Each row is a point on a landscape with many valleys, with its height.
A ball rolls from a point to the lowest of its 2 nearest points, and stops where none of them is lower. Distance is the straight distance between rows; heights are no part of it.
<685> h=38.1: [ 75 141 128 151 121 117 149 186 117 147 149 173 169 121  98 127 150 161
 114 149]
<1001> h=27.0: [162 112 148 112  32 143  86 100 169 123 141 160 155 136 114 133 156 115
 147 170]
<261> h=46.5: [193 111  95 162 122 142  86 123 101 119 130 127 152 125  96  75 112 115
 100 149]
<9> h=30.1: [155 142 137 136 148  77 106 127 120 118  93 132  94  83  87 127  81 141
 133 106]
<130> h=25.1: [ 94 153 118 122 171 103 178 189 145 163 132 141 146 153 139 145 141 135
  94 138]
<202> h=43.9: [176 126 125 134  88 160  69  98  95 143 136 125 159 143 135  83 113  81
 105 149]
<187> h=47.3: [ 87 149 105 112 162  95 151 108 130 101 137  94 177 136 113 124 136 159
 122 107]
<426> h=40.8: [114 128 125 105 154 131 157 136 135 148 122 116 188 151 120 105 132 137
 129 123]
<1047> h=44.7: [132  79 100 144  89 155 135 155 100 159 164 158 136 145 150  83 188  89
 134 168]
<884> h=26.9: [161  89 135 112 147 129  90 128 125 130 110 133  99 106 166 147 109 133
 164 112]
<421> h=34.5: [114 170 138 131  90 145 119 133 177 111 107 188 105 122  82 106 128 140
 150 128]
<737> h=42.5: [108 121 151 150 101 112 110 175 108 128 144 164 151 102 113 124 143 138
 150 155]
<204> h=58.5: [160 108 142 121 160 148 130  75 138 114 135  75 150  93 129 121  91 169
 121  92]
<1053> h=54.0: [109 117 102 125 151 117 192 145 145 185 131 170 146 184 137 126 193  92
 153 164]
<733> h=50.9: [164 129 143 111 119 121  72 118 147  87 113 140 153 154 129  99 110 123
 122 144]
<705> h=13.8: [119  81 137 103 194 149 187  95 151 170 141 100 122 156 149 163 119 140
 123  91]
<476> h=10.3: [100 160 111 105 149 114 148 107 149 127 151  80 119  90 176 127 102 218
 136  71]
<321> h=55.2: [ 95 169 120 114 129  67  86 111 119  75 127 125  94 128 168 153 127 180
 152 117]
<550> h=25.3: [114 166 123 123  97 139 138 142 149 165  89 147 170 105  88 121 148 106
 137 138]
<981> h=46.7: [166 114  95 146 116 113  97 132 119  84 146 138 138 135  91  80 101 169
  96 128]
<491> h=55.5: [ 81 129 122 119 126 116 144 135 172 192 109 177 150 141 118 159 196  96
 137 166]
<588> h=53.9: [173 171 166 195  66 167  99 143  96 145 139 177 106 111 114 117 118  87
 145 174]
<136> h=28.9: [134 107 132 112 140 110 125 157 137 124 113  91 164  80 168 154 114 161
 132 119]
<888> h=61.2: [178 129 144 152 169 142 136  72 124  89 140  89 107  86 115 113  72 165
 157  94]
<545> h=18.9: [150 166 145 141  95 116  89 115 126 143  87 132 164  73 101 118 130 111
 145 159]
<762> h=38.7: [134 105 108 107  98 161 127 156  76 166 102 117 129 132 150 110 134  48
 104 132]
<749> h=22.7: [122  89 161 120 139 147 107 129 105 162 122 154 109 113 144 122 118 108
 168 112]
<169> h=44.1: [ 99 117 107 154 161 142 162 108 146  73 152  79  92 109 145 169 125 195
  51  98]
<976> h=23.0: [187 165 177 162 115  67 106 129 112  80 123 114 128 128 110 101 105 128
 159 155]
<311> h=31.2: [180 144 137 165 119 120  83 152  86 127  85 141  92 106 113 145 121  72
 135 173]
<215> h=47.1: [188 155 147 142 130 133  55  88 107 120 117 108 160 132 142 105 103 107
 137 158]
<965> h=33.5: [115 111 145 115  56 180 132 147  90 165 124 149 133 148  83 144 140  57
 129 144]
<644> h=39.7: [ 93 195  74 111 125  99 126 131 138 112 131  92 137 110 156 125 117 206
 123  86]
<592> h=49.6: [163 179 163 184  34 175  80 112 111 156 134 155  92 115 132 169 126  60
 138 195]
<950> h=54.3: [132 147 110 108 130 103  99 106 154  63 107 150 117 147 111  82 135 139
 129 121]
<595> h=20.8: [125 142 117 131 129 134  97 156 102 131  86 171 117 138 101 166 102 132
 120 139]
<709> h=3.5: [122 121 103  92 166 154 182  87 154 118 125  87 132 164 137 165 117 169
 120  79]
<87> h=37.0: [121  69 143 109 118  95 146 169 130 116 148 142 115 102 135 117 126 155
 160 112]
<1016> h=70.6: [205 123 147 168 171 110  91  71 158  79 118  75 107  95 155 150  88 152
 105 131]
<212> h=54.4: [136 144 110 117 154 121 104  94 136  80 128  89 168 124 132 120 102 169
 127 111]
<83> h=16.8: [111  91 102 154 195 143 182 126 140 137 164  83 152 126 140 167 132 161
  71 123]
<89> h=20.4: [111 156  95  88 169 119 199 127 154 153 152  96 122 178 166 154 109 194
 105  81]
<477> h=47.2: [ 86 143 111  98  96  78 124 143 124 104 158 147 109 122 138 126 138 194
 148 100]
<183> h=32.5: [104 120 122 112 150  98 165 135 138 160 125  94 143  73 140 136 112 184
 139  86]
<74> h=51.7: [105 100  77 148 143 125 157 142 136 140 121 181 124 157  97 108 186 121
 152 148]
<380> h=25.8: [157 125 133 155 161 112  82 145  85 121  93 133 105 105  98 158  87 126
 127 136]
<423> h=56.3: [ 75 114 130 108 100 145 132 127 126 187 110 160 130 146 153 151 186  43
 150 156]
<450> h=32.3: [104  65 124 124 162  96 168 136 129 121 145 115 129 132 113 116 148 142
 132 104]
<290> h=54.2: [ 94 134 158 113 126 152 114 139 125 157 111 154 168 136 166 140 156  78
 162 154]
<468> h=65.3: [175 141 126 167 150  87 111  84 139  84 137  78  93  85 129 118  84 182
 110  95]
<633> h=20.2: [ 86 119 137 105 131 103 152 187 151 131 112 161 142 166 114 149 153 112
  94 145]
<488> h=15.7: [109 117 120 107 134 134 110 185 121 156  96 143 154 149 119 180 136 104
  99 149]
<419> h=17.1: [134 100 123 121 172 161 129  96 109  98 108  88 148 107 154 135 147  88
 173 122]
<691> h=34.3: [118 132 110 114 150  96 120 141 159 137  89 130 107 104 111 123  96 144
 103  89]
<899> h=14.9: [126 104 108 130 195 114 223 118 150 128 167  84 144 157 124 129 129 155
  89 110]
<1075> h=69.7: [ 84 168  87 115 175 113 205 100 129 119 165  60  97 146 117 175 126 176
  72  75]
<191> h=44.0: [131  96  94 118  86  99 127 142 136 108 139 149 151 154  81  93 130 155
 100 135]
<722> h=45.0: [113  95 129 129 151 159 167 138  80 150 146  97 154 154 159 119 158  67
 140 138]
<990> h=32.4: [ 72 168 115 139 121  89 161 177 137 157 155 147 147 122 125 119 127 185
  93 124]
<543> h=41.5: [138  88  91 145 137 156 136 153  91 163 135 136 134 132 141 101 146  89
 125 141]
<372> h=50.8: [111 138 157 139 153 145  69 131 110 117 117 148 157 136 169 131 132 108
 151 158]
<645> h=17.5: [101  73 147  99 170 110 168 128 117 204 152 116 133 145 136 155 107 133
 148  96]
<314> h=77.2: [130 106 155 127 179 198 131  96 125 167 139 105 138 143 171  74 117  76
 114 101]
<596> h=35.9: [105 117 166 102  95 160 164 153 133 187 137 159 161 178  91 116 149  64
 120 145]
<734> h=19.9: [114  71 163  98 164 145 128 130 135 198 126 134 128 138 161 125 110 102
 132 102]
<1117> h=25.2: [ 93 104 115 124 187  74 203 125 152 122 168 121 133 173 137 109 163 144
 112 115]
<369> h=47.7: [132 101 147 133 196 155 198 130 112 168 145  79 164 151 143 124 139  76
 112 121]
<267> h=19.7: [156 104 125 108 124 149 116 148 113 153 128  91 177  86 166 119 117 117
 140 130]
<224> h=37.6: [115 140 161  84 125 133 182 154 122 183 135 144 175 175  99 119 128 111
 154 126]
<571> h=4.3: [151 118 128 130 162 152 129 105 120  63 107 109 143 127 130  79 138  89
 169 130]
<710> h=41.3: [151 125 114 127  68 174  79 112  57 157 113 125 122 143 181 107 112  54
  97 139]
<779> h=74.3: [172 112 155 154 178 127  74  87 158 102 128 109 119 107 159 106  92 118
  94 124]
<246> h=37.4: [127  93 113 120  40 177 142 114 150 176 169 158 150 154  79 136 170  94
 124 163]
<474> h=10.6: [152 139 133  94  98 123 106 118 143 135 100 109 192 100 134 113 132 132
 169 136]
<436> h=36.1: [133 127 124 127  69 153 131 150  73 159 107 126 129  96 107 117 142  55
 143 139]
<720> h=41.4: [142 105 123 125  91  65 104 157 125  95 152 147  97 101 128 129 126 177
 150 127]
<941> h=43.8: [195 175 173 174  64 140  84 120 126 144 119 162  75 160 109 172 131  77
 166 209]
<776> h=15.5: [174 129 157 145 161 112 116 115 103  55 117 104 114 107 116  94 105 110
 160 135]
<1108> h=39.4: [205 159 182 158  82  97  92 143 130 117 101 153  75 171  82 162 105 102
 161 164]
<233> h=48.1: [118  97 105 150  94 149 138 147 111 145 130 175 124 126 118 122 198  99
 173 182]
<381> h=41.2: [ 72 151 141 141  94 144 132 158 193 136 128 208  98 136  94 150 139 148
 109 147]
<390> h=35.8: [199 153 144 160 116  89  85 161 125 102  88 165  67 144 127 156 118 118
 155 167]
<279> h=76.8: [ 73 171  99 105 152 102 125 112 124 119 170  73  64 107 174 138 140 170
  90  72]
<1017> h=56.9: [136 160 180 179  62 186 110 152 151 128 146 184  94 107  99 108 130  86
 124 166]
<29> h=40.7: [134  88  92 116  71 132 152 145 144 143 147 155 161 145  73 111 171 119
 120 168]
<882> h=57.6: [ 62 183  88 106 159  80 184 143 132 123 137  66 121 120 140 140 132 162
  76  90]
<7> h=46.8: [146 145 174 162 122 119  79 150  92 122 135 155 152 101 158 116 111 122
 157 163]
<47> h=32.9: [135 101 130 125  23 171  96  94 142 132 150 158 121 126  96 140 165  69
 147 170]
<839> h=29.7: [ 90 112 121 144 182 124 150 152 121  88 160 102 120 127 135 162 123 175
  76 104]
<1081> h=27.1: [137 110 163 132  81 163  78 108  96 158 126 180  96 139 139 129 127  79
 181 144]
<894> h=44.4: [ 82 170 104 124 159  96 153 141 135  97 102  86  97  92 127 129 115 144
 100  85]
<683> h=28.1: [153  87 133 119 165 142 116  99 120  73 110  87 120 123 154 173 113 143
 160 119]
<2> h=19.3: [131 149 138  88  57 117 102 114 177 122 112 154 171 124 121 124 130 150
 145 149]
<159> h=30.5: [180 136 146 151 144  71  92 142 132  83 116 151  64 144 140 132 100 160
 161 140]
<688> h=76.1: [140 102 151 146 163 155  99  92 149 141 133 130 148 113 164  60 109  97
 101 112]
<322> h=61.5: [ 97 149  76 133 166 125 164 115 160  98 153  86  64 115 178 145 131 191
  73  74]
<198> h=55.0: [108 135  78 129 154 130 129 113 140  95 100 168 120 163  94  90 151 139
 128 120]
<302> h=29.6: [ 97 184 134 111  92 130 157 148 168 140  89 163 137 127  51 121 125 127
 119 117]
<805> h=72.9: [116 155 123 104 130 151 158  69 129  61 145  65  67 124 140 158 108 197
 105  63]
<985> h=30.7: [143 137 147 115  50 198  96 114  94 160 107 172 113 146 100 122 118  61
 154 140]
<784> h=39.9: [117 109 131 152 170 121 121 166 119  87 141 139 121 116 152 114 112 152
 109 123]
<1119> h=63.5: [113 162 104 102 158 111 120  84 126  67 126  95  83 119 154 159 111 184
 153  86]
<71> h=77.8: [ 83 150 114 111 131 143 194  62 140 115 159  55  80 135 131 180 133 196
  62  57]

For each start below, name the point where the ball stops.
<204> -> <709>
<71> -> <488>
<710> -> <709>
<423> -> <488>
<191> -> <474>
<805> -> <899>

Call two points neighbours if one is among the 2 nearest of the other. Go from one point of each pair to the other, from neighbour to neighbour, staying as low as possible. Name the highest point that can't be avoided.
<709> / <488> -> <390>
<571> / <709> -> <683>
<474> / <476> -> <183>
